Points, in no order, along strands that fork, close into loops and pass close to each other.
Two points are linked if the straight distance between their rows is under 95.4. Some points are linked to none.
neki: -4 -6 16 0 11 -23 17 38 22 -49 -15 -5 -32 16 11 -7 4 4 -42 17 -3 -26 -36
 -3 -2 -29 -1 -45 20 31
denep: -1 4 -21 -37 19 -8 -21 -10 8 -10 -11 3 -4 -13 -11 25 -51 27 18 31 18 -18
 -6 17 18 39 -9 5 16 36
Dala: -21 7 -5 5 18 34 14 -54 15 -7 -26 -36 -15 -23 -22 20 -10 32 37 -39 -28
 -4 6 -3 29 30 4 4 10 17
Vokan: -30 18 -37 -32 6 50 -20 -41 -5 39 -6 -5 -1 39 -28 -20 -17 -32 4 13 -66
 -41 -10 2 18 -8 22 -2 13 7
miru: 14 -1 -8 18 30 -44 3 5 -13 -47 1 25 -36 39 -13 12 -21 53 -25 12 13 -48
 -31 -27 23 -10 -1 -51 10 52
sal: 0 7 -21 -10 -3 -21 -22 20 18 -4 -19 19 17 40 25 -18 -7 -10 -8 49 10 -28
 -12 -24 -8 -15 -23 -14 6 48
tem: 25 4 -5 10 -35 -18 2 18 9 -24 -18 29 13 38 28 -8 22 1 -42 21 14 -18 12
 -53 -16 -14 -28 -30 -31 2
Sasab: -5 18 20 10 27 52 -14 -43 -16 26 -8 -29 -26 7 0 40 1 27 39 -33 -18 15 11
 30 11 6 10 28 19 -25
lal: -12 2 17 7 -1 -54 31 34 -6 0 -15 -2 20 -28 -16 -10 25 15 -22 6 25 10 -11
 -21 -11 -2 -1 -57 -9 4
bido: 9 10 -18 -20 6 7 -19 20 39 31 -8 -30 64 -44 38 13 3 12 25 -4 10 53 18 7
 -36 -12 14 49 -1 -26
lapoz: 6 -2 6 43 24 -33 31 13 -9 -46 0 19 -32 9 -32 12 -7 57 -32 -17 26 -34 -17
 -18 18 24 -12 -61 -2 46
Ruzom: -14 0 -17 -34 3 -20 -10 -24 -2 18 3 -5 11 -14 -15 8 -75 -4 43 15 23 -31
 17 19 0 32 -8 17 16 5
gedib: 51 6 29 35 -36 25 -4 -21 -32 -25 13 24 -14 -4 17 27 16 18 -29 -32 30 3
 21 -8 0 14 -26 18 -7 -36
burin: 28 34 -23 23 1 -10 -2 8 18 -45 8 26 -12 5 3 -3 -24 14 -50 1 23 -52 6 -24
 2 -6 -23 -54 3 49
mek: -45 -19 -41 -36 4 -15 -7 36 3 20 -28 -18 21 51 10 -47 4 -19 -1 41 -3 15
 -25 -7 1 -27 17 -9 -15 48
vol: -27 0 16 -23 -7 12 5 0 -19 17 47 1 1 -31 -35 -44 -3 -36 -24 -3 -3 -27 13
 24 -8 -16 5 0 5 -36
Zas: -24 -5 10 -21 2 50 -5 -19 -10 35 -3 -41 -21 15 -18 -8 -11 -15 37 -19 -60
 -12 26 15 17 -5 23 34 4 -18
kalet: 16 17 -25 8 21 47 -40 -37 -6 18 -38 25 35 31 -17 20 -22 11 11 19 2 16 24
 18 -15 23 3 41 21 10
muli: -5 31 -39 25 -30 27 -1 -40 12 -12 -10 14 33 -1 4 7 -21 -14 -6 -5 17 -15
 68 -41 -22 36 -17 1 -31 19
peke: -9 -30 10 -42 6 34 -30 -2 -13 1 7 -9 -52 32 28 -36 -18 -38 12 10 -28 -17
 -29 56 11 -26 10 18 8 -4
Nis: -2 2 -10 -9 -16 11 19 39 6 27 7 -17 47 -15 26 -22 30 -26 -19 -16 -7 34
 15 -26 -18 -22 -3 19 -17 -25
Tebip: -19 6 -28 -5 -28 5 38 -22 -3 -4 17 -13 12 -20 -24 -17 -18 -20 1 -9 -8
 -54 42 -29 9 21 -11 -12 -25 6
suv: 24 -5 40 12 -8 5 -12 4 -1 2 1 -11 6 -24 25 -3 56 1 -15 -12 -30 29 -10 -6
 -8 -13 17 24 9 -44
bop: 3 19 -21 21 8 3 -2 -26 -14 -7 40 11 -25 -4 -29 -5 8 -26 -37 -6 -23 -73 0
 -25 28 -13 -11 -37 15 -5
Vogit: 11 2 12 10 -1 -6 2 -13 -33 -10 41 31 -26 -24 -28 5 4 -19 -38 -1 2 -47 -5
 18 10 -1 -3 -28 27 -27
sefu: 25 -2 -9 9 1 -1 -19 4 25 1 -20 14 55 9 16 28 -2 35 22 21 30 62 11 -13
 -16 17 2 22 -21 -9
tikep: 14 21 19 16 4 7 8 36 42 -57 -26 -20 -18 -4 25 39 12 56 -6 -5 4 26 -26 -9
 15 9 -11 1 14 17
mufos: -8 1 -19 -26 1 21 -13 -18 -10 4 12 -2 -49 49 18 -42 -6 -50 -2 23 -40 -53
 -13 24 18 -21 3 17 4 13
goda: -45 -21 17 -11 15 -26 0 26 -1 2 17 -13 -18 2 -20 -36 5 -24 -1 14 -35 -19
 -22 15 31 -18 25 -17 1 -9
gekik: 47 19 19 37 -15 53 9 -39 -27 -21 2 11 -10 17 -3 30 20 4 -19 -41 -4 -19
 23 -1 -6 4 -14 1 1 -10
Fabep: -22 16 -31 -8 21 -2 -11 -23 -24 31 14 2 42 0 -45 0 -31 -5 10 8 0 -24 6
 -16 13 3 22 -29 -17 3
faz: -6 5 24 37 -8 -19 19 0 21 -9 -2 -22 11 -54 34 15 41 9 7 -46 -3 30 8 -22
 8 3 6 11 -11 -8
senaz: 10 5 5 -3 -21 32 8 -12 -9 7 14 4 63 -17 12 -5 -10 -19 -25 1 28 11 37 -13
 -28 9 -2 8 -23 -36
toz: -34 22 10 38 17 3 34 1 27 -39 -1 -41 1 -47 -31 13 12 50 -5 -38 28 44 -11
 -7 9 14 3 -49 -9 22
Nat: -22 -13 54 -4 19 -18 -2 -7 -18 38 8 -18 -25 -23 -26 -19 -4 -9 27 -25 -26
 30 -20 32 8 -14 24 12 5 -48
Fati: -16 -20 -5 -12 -4 34 -17 -4 8 -1 -32 -12 -30 55 22 -5 11 -15 27 15 -37 3
 -37 2 19 -14 9 34 19 27
lir: -12 10 -29 -22 -1 26 6 -29 -17 60 41 -17 10 -3 -29 -20 -42 -51 0 -14 -18
 -64 40 -3 -2 -1 -3 4 -2 -30
kufu: 18 -12 29 16 -29 -51 26 -9 5 14 8 0 13 -57 43 21 29 23 17 -41 3 33 17
 -23 -18 7 12 29 -28 -33
nid: -9 -5 -30 9 1 -78 -1 4 -30 9 12 7 -1 6 -8 12 -22 3 6 8 12 -48 -16 -11 27
 -8 2 -43 8 24
Vud: -25 -10 20 -25 28 1 -22 11 -11 42 14 -24 30 0 -22 -52 -27 -23 20 18 -11
 29 -31 56 1 -33 33 6 4 -31
gutol: -12 17 15 3 19 39 8 16 24 -73 2 -14 -11 -43 -14 18 23 22 -25 -31 12 14
 -22 26 4 16 -15 -13 24 -11
mitu: -3 -1 -29 3 18 35 -42 -37 -22 25 -14 6 27 14 -39 10 -34 3 0 19 -4 -3 6 6
 9 12 8 1 4 -3
Div: -1 -27 18 7 -6 -16 -1 2 -28 12 16 0 -43 35 2 -16 30 -16 18 -13 -28 -8
 -18 -7 23 -10 14 32 -14 -2
bok: 22 14 4 27 24 48 -19 -35 -8 -5 -23 -14 -10 28 -14 49 0 37 32 -10 -8 12
 -5 0 27 22 1 32 15 9
moz: -17 17 -5 32 -13 19 -3 -20 19 -12 -18 -46 18 -32 42 26 18 1 10 -34 -7 25
 35 -30 -6 4 3 24 -19 -11
kedim: 36 7 33 47 -4 2 -5 -14 -24 -4 14 16 -9 -27 11 39 41 32 -16 -38 9 38 5 -2
 6 20 -7 13 -8 -33
kegu: -19 -5 -32 -3 -2 -47 12 -23 -15 1 -4 -9 10 -8 -31 10 -32 8 24 15 -1 -53
 16 -27 26 27 -19 -44 -6 29
rovid: -29 -9 10 9 -1 -10 24 14 6 8 6 -21 18 -74 -1 -3 -1 24 30 -28 23 42 17 16
 -1 19 14 -14 2 -35
suga: 13 15 35 -8 27 52 -17 -18 -26 57 15 -34 7 5 -14 12 -8 0 40 -20 -6 19 8
 35 3 -8 27 28 16 -55
Durub: -31 2 -33 -8 -9 -18 10 -4 -6 6 19 -16 56 -28 -29 -19 -27 -15 -6 13 9 -19
 31 -21 1 11 14 -33 -14 3
Gaker: 14 -16 -51 -11 0 17 -32 -4 -45 61 39 27 -35 70 17 -44 -6 -51 14 -4 -16
 -18 18 21 -16 -33 -3 42 -22 -8
fel: -3 -18 -38 -8 -4 -4 -26 -16 -41 32 27 14 -21 52 15 -28 -8 -43 4 6 -25
 -32 -12 13 11 -30 11 15 -5 3
lat: 24 4 -7 25 -9 5 3 -21 -14 -40 -10 6 -31 22 -9 21 -12 32 0 -24 2 -37 21
 -42 8 27 -15 -16 -11 18
rofi: -14 0 -68 -3 -14 13 -8 -6 3 43 -12 28 0 56 -18 -8 -14 -29 18 16 -45 -38
 40 -37 1 1 -12 28 -8 28
piz: -5 6 -16 -20 -28 -38 6 25 -7 1 36 11 4 11 29 -35 14 -55 -20 12 -15 -41
 15 -33 8 -24 2 -20 3 -2
vono: 49 -16 13 -9 -18 -58 4 24 -19 -15 9 33 -28 16 41 -18 8 -1 -18 37 31 -10
 -26 -8 -11 -30 -19 -10 -3 -16
kunoz: 22 11 -28 -29 -28 -31 -29 18 29 2 -32 35 27 26 35 -7 -20 -2 -32 50 36 -3
 9 -6 -35 12 -24 2 -9 30
ros: 14 -24 15 -8 25 -41 -7 19 4 3 -6 -10 -23 -26 -9 4 19 34 3 12 23 58 -55
 58 -6 -14 20 -3 31 -25
Lomu: 5 -15 11 -10 21 19 -31 -11 -25 26 19 1 21 -3 -5 -21 -28 -3 17 33 7 7 -15
 37 -8 -22 22 22 3 -32
zorus: -11 -20 48 37 19 -20 17 -2 -23 -25 11 28 -36 -14 -41 24 27 35 -8 -30 2
 -6 -32 0 18 16 19 -29 9 2
Sege: -12 -7 18 7 -6 -12 35 25 31 -64 4 -29 -38 -32 -1 19 7 18 -1 -8 19 -25 -1
 -6 1 5 -20 -30 23 27
gad: 6 -1 -5 19 17 -16 20 -4 -23 -30 14 20 -53 -8 -65 21 -11 43 -22 -9 -2 -53
 -22 -1 31 7 -7 -48 10 12
bebi: -9 -20 51 -15 22 -37 13 39 9 -11 7 14 -42 -26 -29 17 32 35 1 -4 15 35
 -39 36 4 -7 11 -11 15 -13
mez: 32 14 -29 28 -14 -9 -28 -11 -1 -33 -2 37 12 45 15 13 -3 -11 -50 18 24
 -41 11 -35 -12 -13 -29 -36 -13 27
Pob: -26 0 -24 -20 10 15 -16 20 2 30 -23 -14 36 57 13 -24 26 -17 14 23 -21 50
 -19 -4 2 -24 26 12 -26 27
zur: 34 -7 16 16 4 -26 -11 -10 -37 -12 20 34 11 -6 -9 26 -16 42 -20 -1 37 3
 -13 13 10 16 -12 -5 -11 -25
Terom: 7 -5 -27 -30 -3 33 -8 -13 -25 54 27 -28 -22 45 -11 -16 -35 -45 34 0 -32
 -23 43 9 -17 -2 -6 48 2 2
bevav: 10 7 -4 -19 0 14 -20 -21 -14 1 8 -1 -2 -5 10 14 -39 -16 38 13 3 -22 26
 36 -7 9 -8 31 18 1
Gela: -14 -4 -29 10 6 11 -16 -15 22 43 -33 -5 13 38 -4 22 -5 1 48 5 -38 26 22
 -1 -1 24 4 51 -13 21
viro: 17 -40 21 -7 2 -65 -1 23 -25 21 -8 22 -30 5 25 -24 45 22 11 9 -2 44 -67
 23 -4 -32 25 1 3 -12
Nole: 14 -16 -2 5 -10 3 -27 -7 -25 5 -8 8 -17 36 9 21 -22 2 34 31 25 2 13 10 2
 24 -14 29 5 10
Nov: -4 10 5 -26 -21 54 -2 -39 -9 52 6 -37 -38 26 -9 14 -20 -23 53 -11 -28
 -28 47 0 -10 -9 4 30 7 -16
Baz: -11 36 -47 -3 -5 14 -4 -24 40 0 -31 7 -12 23 -2 -8 -32 -10 2 30 -40 -42
 0 -38 -15 36 -19 11 24 74
rer: -12 -9 3 23 4 -20 17 -7 13 -34 -19 -8 -30 12 -14 7 -17 26 13 -3 -15 -32
 -8 -35 12 13 -3 -23 -13 29
rivig: 31 18 6 4 -16 -66 27 44 11 -8 -40 23 4 -1 23 2 5 14 -60 23 52 -6 -5 -23
 -11 -18 -44 -72 -23 23
ligu: -8 6 -1 -17 -6 51 -24 -18 21 1 -38 7 -34 30 18 9 -14 -12 41 22 -36 -7 0
 2 0 22 0 51 42 35
Situ: -6 8 -30 13 0 33 -17 -25 27 44 -54 19 -22 50 -1 16 -6 -11 45 11 -37 -16
 21 2 -5 30 -5 62 24 42
Vaze: 13 -9 15 -31 17 -40 4 31 4 0 -5 4 16 -33 9 6 14 22 -17 40 20 60 -44 28
 -17 -28 28 -16 17 -40
nebi: 15 24 5 10 -21 83 11 -17 -7 -8 2 -14 13 -18 24 14 -10 -23 -3 -30 -4 -16
 59 -7 -19 11 -5 33 9 -8
sazu: 8 -21 46 18 4 -8 6 14 -16 -2 14 4 -28 10 31 -9 34 -7 1 -9 -24 29 -38 -16
 3 -24 14 27 -1 -19
vap: 5 36 -51 14 0 19 -8 -48 39 -6 -30 40 13 20 -6 15 -38 9 -15 20 -6 -29 19
 -44 -10 62 -32 -1 7 65
soge: -32 -10 -19 -29 -14 -27 13 48 5 -8 -8 -31 -13 32 30 -34 17 -21 -9 18 -14
 -5 -25 -17 -14 -38 -7 -6 -12 35
fubeg: -10 -20 59 11 4 -33 20 21 -2 5 9 22 -20 -63 -34 6 12 15 -6 -29 16 29 -21
 34 -1 13 7 -4 12 -40
Gog: 14 26 -19 5 -28 -12 3 -7 -18 -27 45 17 -3 8 -8 -24 2 -59 -49 -9 -22 -66
 16 -36 12 -28 -1 -25 3 -4
Noro: -8 -31 27 -24 24 19 -7 -9 -32 27 17 -7 -37 30 14 -52 1 -47 16 11 -21 15
 -48 69 -1 -40 27 24 -4 -14
lares: 28 16 19 0 -13 34 9 -1 23 -23 3 -9 19 -31 28 11 34 1 -16 -13 8 35 0 -2
 -21 -18 5 28 7 -54
bozi: -4 18 26 55 23 -15 25 11 27 -40 -13 -9 -4 -29 -21 10 46 51 -41 -38 8 33
 -27 -23 14 14 4 -55 -5 29
vepa: -37 -10 70 33 0 -11 20 8 20 -13 13 7 -23 -62 -29 14 45 1 -4 -37 -3 18
 -18 5 8 5 11 -13 3 -25
gofa: 35 4 2 -13 -3 -33 16 44 20 -20 -40 13 8 3 6 14 5 43 -47 32 52 15 -21 -9
 -7 -18 -23 -47 -4 2
dorum: -22 -3 24 31 -18 -46 60 14 15 -11 -24 -24 7 -46 -14 3 29 34 -31 -29 48
 13 0 -30 -9 4 -18 -80 -16 26
Pesi: -10 9 -3 -9 26 -15 -7 -16 -10 -18 25 3 -26 -10 -40 22 -31 13 2 8 8 -34
 -25 19 45 15 8 -43 29 11
puf: 5 -30 40 0 9 -33 4 4 -25 54 43 9 4 -30 -8 -34 1 -13 22 -11 -9 32 -21 27
 -13 -14 19 35 -5 -50
Fot: 12 -3 -50 12 -16 30 -28 -15 2 17 -8 36 -11 75 14 -15 -2 -41 -25 16 -19
 -28 34 -24 -2 -12 -21 27 -18 38
vepi: 16 -25 11 -13 -6 -42 3 16 -23 43 23 9 39 -8 5 -28 14 3 18 16 -2 54 -25 7
 -31 -13 23 26 -19 -54
soku: 21 -26 0 34 -2 -5 -32 7 4 -13 -27 10 4 46 14 17 19 26 1 2 6 22 -12 -22 5
 -1 -6 7 -17 9
silip: 19 15 -17 -16 -12 -36 -14 6 -6 4 1 26 70 2 17 -3 -9 -12 -43 36 44 -2 1
 -8 -14 -10 -17 -41 -12 2
nitu: -20 1 26 -28 20 10 -16 10 -23 55 27 1 21 -16 -53 -52 -22 -19 -23 7 -20
 -4 -7 37 8 -16 33 -10 6 -43
ris: 15 -10 -13 -16 -19 -31 -12 28 9 3 -33 19 32 32 47 1 -2 -2 -9 55 31 32 -7
 0 -16 -13 7 -4 -22 2
tor: -2 -19 -37 -10 6 -20 -24 39 9 23 -43 24 49 62 33 -18 25 -1 -2 44 3 50
 -10 -3 -15 -22 14 4 -39 25
Sipo: 15 -8 4 -15 0 40 -14 9 -37 22 26 -1 -1 35 15 -31 13 -45 -5 -2 -10 -3 10
 16 -6 -27 4 41 -10 -32
Fak: -15 9 -34 -12 29 -23 -21 -6 -1 -9 -4 12 -2 21 -31 20 -42 43 -4 25 24 -26
 -18 4 35 15 -4 -38 13 36
Vavu: 11 32 -42 -17 -17 11 -14 -32 6 13 1 21 -8 22 1 -8 -31 -36 -12 30 -25 -48
 12 -29 -2 12 -16 9 25 35
ker: 17 23 -51 -8 -17 19 -44 -10 15 8 -1 44 16 44 23 -10 -22 -60 -37 34 -12
 -38 25 -27 -23 2 -32 14 7 39
San: 9 5 4 4 -39 24 19 7 -3 -4 15 5 62 -6 16 -22 38 -37 -29 -28 12 32 51 -40
 -27 -8 4 18 -38 -39
bepe: -16 1 53 -4 27 27 -7 -26 -35 56 6 -37 -42 -4 -15 -6 5 -19 40 -21 -29 9
 -11 46 25 -17 33 22 22 -38
vugat: 15 5 37 33 23 -9 27 35 19 -53 -8 7 -24 -12 11 20 27 54 -24 -37 12 12 -29
 -12 -6 1 -11 -27 12 13
Rafem: -6 -28 5 21 2 14 -13 15 -13 -10 -14 2 -36 67 33 -10 44 -16 12 -23 -51 -7
 -29 -13 23 -24 13 35 -3 25
vemo: -48 5 -13 -27 -2 26 -1 2 25 30 10 -39 -3 12 -5 -12 0 -25 27 -14 -45 6 32
 -19 2 10 10 46 -4 11
detib: 15 -23 15 -17 -17 -20 22 28 24 -49 2 -16 -15 -42 26 12 12 7 4 -12 13 13
 -2 20 -10 6 -11 8 17 -23
Gona: -1 15 9 16 13 58 20 -12 15 -61 23 -14 -19 -16 -22 17 1 17 -25 -33 -7 -14
 -3 1 12 6 -9 -16 22 13
tema: -22 -13 13 -5 26 1 17 3 18 -33 -15 -25 26 -49 -23 13 -11 13 7 -4 33 24 8
 21 -6 18 6 -36 -4 -10
Vibat: 16 -9 21 -22 0 30 -15 4 -24 43 30 -31 -13 34 16 -29 5 -44 13 -3 -36 24
 -15 48 -8 -47 20 51 9 -36
sazo: 2 26 -51 14 -30 28 -15 -22 50 -10 -46 24 36 14 -1 2 -19 -16 -7 1 2 -1 43
 -42 -21 40 -26 20 -6 46
molep: -5 -36 -7 -19 11 -32 -6 22 -19 -13 -9 6 -9 22 39 -31 8 12 8 34 14 7 -60
 36 4 -26 17 -19 -7 25
gigiz: -13 -13 11 4 10 10 9 -2 -11 6 4 -3 -11 -6 -27 -14 22 -20 8 -12 -37 -10
 -13 -4 19 -1 19 -6 -4 -12
dugup: -18 16 -19 -33 13 66 -19 -37 -5 66 -12 -19 12 3 -50 -5 -58 -20 39 4 -21
 -20 25 15 -23 23 23 6 17 -4
biri: -58 6 40 -7 27 -2 15 15 12 1 19 -8 -10 -47 -56 -38 31 -43 -28 -11 -29 0
 -9 18 7 -14 25 -32 9 -24
fure: 31 -25 -30 12 -4 -25 -29 -1 1 2 -36 35 -10 44 11 16 11 21 21 29 18 21 17
 6 -1 15 -16 37 -21 14
nufu: 0 7 17 -10 26 3 3 42 28 -50 -25 0 -19 14 11 11 -5 33 -7 15 6 2 -29 9 17
 2 -5 -19 29 41
puz: 20 4 -15 34 8 20 2 -33 -9 -10 -11 23 -6 35 -14 40 -19 45 17 -5 9 -3 4
 -25 12 46 -14 18 -4 13
tezum: -14 -20 25 -28 21 -15 8 32 6 35 19 -7 22 -30 -22 -58 11 -23 -13 31 -14
 35 -47 63 -15 -32 38 1 0 -60
matom: -19 4 22 9 23 3 14 -4 -3 -31 11 3 6 -44 -42 -2 14 0 -24 2 17 0 -2 10 1
 12 16 -50 -5 -7
bolik: -5 -32 -15 -14 9 -19 -26 30 8 -8 -34 20 17 45 42 -21 27 25 11 28 3 45
 -51 20 -12 -40 22 1 -11 17
Suku: -16 23 7 23 9 -15 15 -6 -15 -24 42 13 7 -50 -35 -7 3 -27 -40 -2 17 -41
 11 4 -8 -4 -7 -42 7 -12
Ruki: -26 0 23 -37 -5 -28 0 24 -12 1 41 -2 -15 -22 -26 -30 9 -42 -27 1 -21 -41
 -5 18 15 -23 0 -23 12 -7
nup: -21 -22 46 2 36 -19 -12 -1 -14 33 11 -6 26 -38 -41 -16 17 14 7 -1 -5 51
 -35 18 16 -6 45 1 -6 -37
kazus: 14 35 -5 14 8 65 -18 -52 3 32 -29 9 16 1 5 40 -10 1 23 -10 9 20 46 21
 -20 19 -1 42 12 5
Sadop: -22 32 -42 -44 7 54 -11 -62 3 44 -16 -6 -14 12 -36 7 -53 -33 23 18 -47
 -34 6 19 5 10 -1 -12 20 10
tugak: 20 21 32 5 -4 74 20 -36 -26 -10 14 -18 -16 0 -5 12 19 -21 12 -32 1 -26
 34 -2 -8 1 3 12 16 -24
Sor: -19 -6 -40 -27 -22 30 -13 7 2 39 2 -4 -23 37 -6 -24 -13 -31 35 2 -56 -22
 22 -12 4 -4 -9 53 -3 18
sare: -19 7 5 6 10 38 19 -16 6 -36 -7 -19 -30 -22 -27 24 -11 23 15 -25 -11 -25
 15 20 25 35 -14 -17 18 8
pimid: 7 0 -9 1 -23 -40 26 24 9 -21 -19 -8 6 -15 18 6 -10 26 -1 -4 56 -11 20
 -22 -2 25 -37 -33 -17 22
karu: -14 11 -34 31 -36 14 21 -36 7 -37 11 5 -21 -31 -10 1 -23 -17 -2 -24 1
 -60 35 -30 5 23 -26 -22 -5 -4
Tomu: 18 -8 12 -15 -17 0 7 6 10 -21 11 -20 -14 -46 41 24 -16 10 36 -1 31 14 17
 30 -11 14 -7 36 11 -21
zor: -21 -12 28 12 -9 15 30 7 -24 0 20 -5 9 -53 -15 2 0 1 17 -26 11 -12 17 11
 -1 27 6 0 -1 -41
tek: 32 14 9 12 -3 1 21 0 -1 -38 9 20 10 -7 2 40 -7 58 -28 -21 45 16 12 1 13
 31 -20 1 -17 -4
tizen: 8 -50 19 6 5 -41 4 28 -11 -20 -5 19 -47 10 18 -9 26 21 10 11 10 15 -64
 44 17 -7 19 -1 1 6
dip: 8 11 -20 2 2 25 -25 -23 19 5 -20 21 80 4 3 38 -17 24 -8 6 32 36 27 -1
 -14 34 -17 17 -15 8
sena: 25 -3 4 -28 1 -24 12 39 25 -29 -30 0 13 -7 15 24 12 49 -15 30 35 60 -32
 13 -12 -18 -5 -14 8 -7
Legek: -3 -5 -20 3 -1 38 -6 -35 -11 2 0 -19 -25 37 -35 -6 -2 -14 7 -1 -41 -32
 -12 -12 19 -6 14 -10 11 1
Vug: -10 36 -15 12 -1 22 -3 -18 49 -16 -19 -46 -6 -43 50 56 0 32 23 -38 -6 28
 10 -16 0 10 -9 32 7 13
Mubof: 5 8 -28 -31 -20 -61 -3 36 -18 -1 29 8 2 13 35 -31 16 -58 -37 35 12 -46
 -21 -3 3 -59 0 -20 8 -2
bipo: 11 2 -10 14 -8 -17 -19 -6 -3 8 25 15 58 2 8 -6 -16 -12 -33 12 33 -13 38
 -27 -5 -5 -14 -11 -28 -9
pegu: 27 -30 54 5 -14 -44 -1 12 -16 2 23 45 -13 -53 5 -3 26 13 -8 1 11 16 -22
 19 -18 -2 2 13 2 -41
vav: 14 -21 5 1 -22 -92 6 16 -31 -6 27 29 -9 2 24 -8 -5 3 -1 20 25 -39 -29 1
 20 -19 -10 -30 -1 1
guno: 2 -12 11 -16 -18 5 -6 14 -23 15 40 -12 14 1 -8 -29 -17 -33 -4 3 -12 -12
 20 -3 -13 -10 1 21 -16 -24
pofa: 27 8 3 4 18 19 -16 -10 12 -10 2 -22 -1 -38 32 54 7 31 33 -17 12 49 17 33
 3 23 -3 43 21 -23
mar: 31 11 -18 0 -19 -34 29 14 5 -40 -3 24 -10 -5 17 37 -32 57 -18 3 63 -7 18
 3 4 39 -35 -16 -9 16
Fisaz: -3 -14 -19 -2 2 -9 -8 10 13 34 -18 -17 44 6 15 10 6 10 44 -2 -1 55 32
 -10 -1 19 9 29 -22 10
Pil: 28 -13 16 3 8 -5 -12 -4 -39 21 46 18 20 -5 -16 4 -16 9 -6 16 33 6 4 24
 -9 -3 5 11 -2 -39
pozu: 23 -21 -11 24 -16 -29 -22 18 19 -5 -33 32 11 71 36 -7 29 1 -22 23 0 14 2
 -37 0 -1 -18 -10 -34 18
Buno: -7 5 20 4 23 18 -16 -12 17 7 2 -46 -18 -6 20 40 9 6 37 -17 -15 33 -4 9
 18 -6 5 37 22 -11
saz: -24 -2 -8 -11 5 -24 37 14 31 -31 -12 -19 -26 -15 -16 5 -33 16 19 2 6 -38
 2 -21 10 11 -14 -37 18 55
fafo: -43 -4 50 23 1 -3 50 19 10 -17 17 1 -8 -81 -44 -9 35 -33 -18 -33 -18 3 2
 9 -13 -3 7 -31 -5 -15
gima: -21 31 6 26 21 71 8 -40 31 -11 -10 -31 10 -39 -22 31 -11 15 14 -42 1 29
 11 20 15 28 -4 -6 3 19
Roga: -3 -1 1 20 -25 -31 58 12 22 -33 -38 -13 -6 -23 10 4 -5 33 -22 -22 64 22
 7 -25 -26 17 -44 -70 -39 36
kab: -37 16 -15 32 -10 40 38 -21 30 -38 -4 -32 8 -41 0 24 -5 38 20 -46 18 39
 14 -4 9 31 1 -30 -1 14
Doda: -7 -14 23 -21 7 -30 20 27 -4 4 5 1 28 -30 -19 -22 25 -7 -14 18 7 30 -23
 2 -12 -15 13 -13 3 -17
Tulo: 7 16 -19 -27 -10 -9 -1 38 46 21 -2 -29 49 -13 43 -15 27 -11 14 -5 -19 70
 19 -16 -32 -26 7 43 -13 -16
Roza: 7 22 -3 4 5 54 -11 -16 10 -3 -16 -17 25 -4 16 24 -3 -8 2 -23 -6 21 28
 -14 -11 19 -5 34 0 9
nalib: -15 14 -5 -9 -28 15 9 15 39 -10 -23 -21 31 14 24 -17 11 -27 8 -9 -24 15
 38 -47 -17 6 -9 38 -10 24
dozu: -11 5 -14 -9 0 -22 7 29 9 -21 -15 -12 -19 31 16 -26 -7 -23 -12 12 -12
 -50 -24 -23 8 -29 -6 -33 7 34
reg: 16 -28 10 -37 -16 -44 3 33 -15 -1 30 9 -19 10 48 -25 14 -34 -10 35 -2
 -23 -40 6 -7 -35 -17 -8 -7 -7
Feze: 21 -20 43 21 -28 -27 22 19 -13 22 19 19 -6 -47 5 -15 36 0 10 -47 0 16 2
 -12 -18 14 4 29 -7 -45
Sep: 34 8 -6 -6 13 -8 -17 3 20 17 -12 -5 50 -25 17 18 -2 31 22 6 16 83 -9 22
 -24 -11 8 25 -8 -40

A piece is all that can be reached along the links. How many separate loops has the piece of each point below (a circle has one, a figure eight two, a Y none), and how many tips (points with one link)?
mek: loops 1, tips 2
Div: loops 0, tips 11
muli: loops 1, tips 1
piz: loops 0, tips 2
denep: loops 0, tips 2
puz: loops 0, tips 4

A tip is a point with one link. Name the tips that can be reached along the links from each point below, in the order of the rows.
Fot: muli
bozi: gutol, viro
bok: Sege, vepi, detib, nup
denep: miru, burin

Name the points in between on the shortest way along the links from the first point to the second, in order.
fel, Nis: mufos > peke > Noro > Vibat > Sipo > guno > vol > Ruki > goda > gigiz > Div > Rafem > Fati > ligu > Situ > Gela > Fisaz > sefu > Sep > bido > Tulo
karu, gedib: Tebip > Durub > Fabep > mitu > kalet > kazus > Roza > nebi > tugak > gekik
dugup, kalet: Sadop > Vokan > Legek > gigiz > goda > Ruki > vol > nitu > Vud > Lomu > Pil > zur > tek > mar > pimid > Roga > dorum > lal > Doda > Vaze > ros > bebi > fubeg > pegu > Feze > kufu > faz > moz > Roza > kazus
dozu, gutol: neki > nufu > tikep > vugat > bozi > toz > kab > gima > Dala > sare > Gona
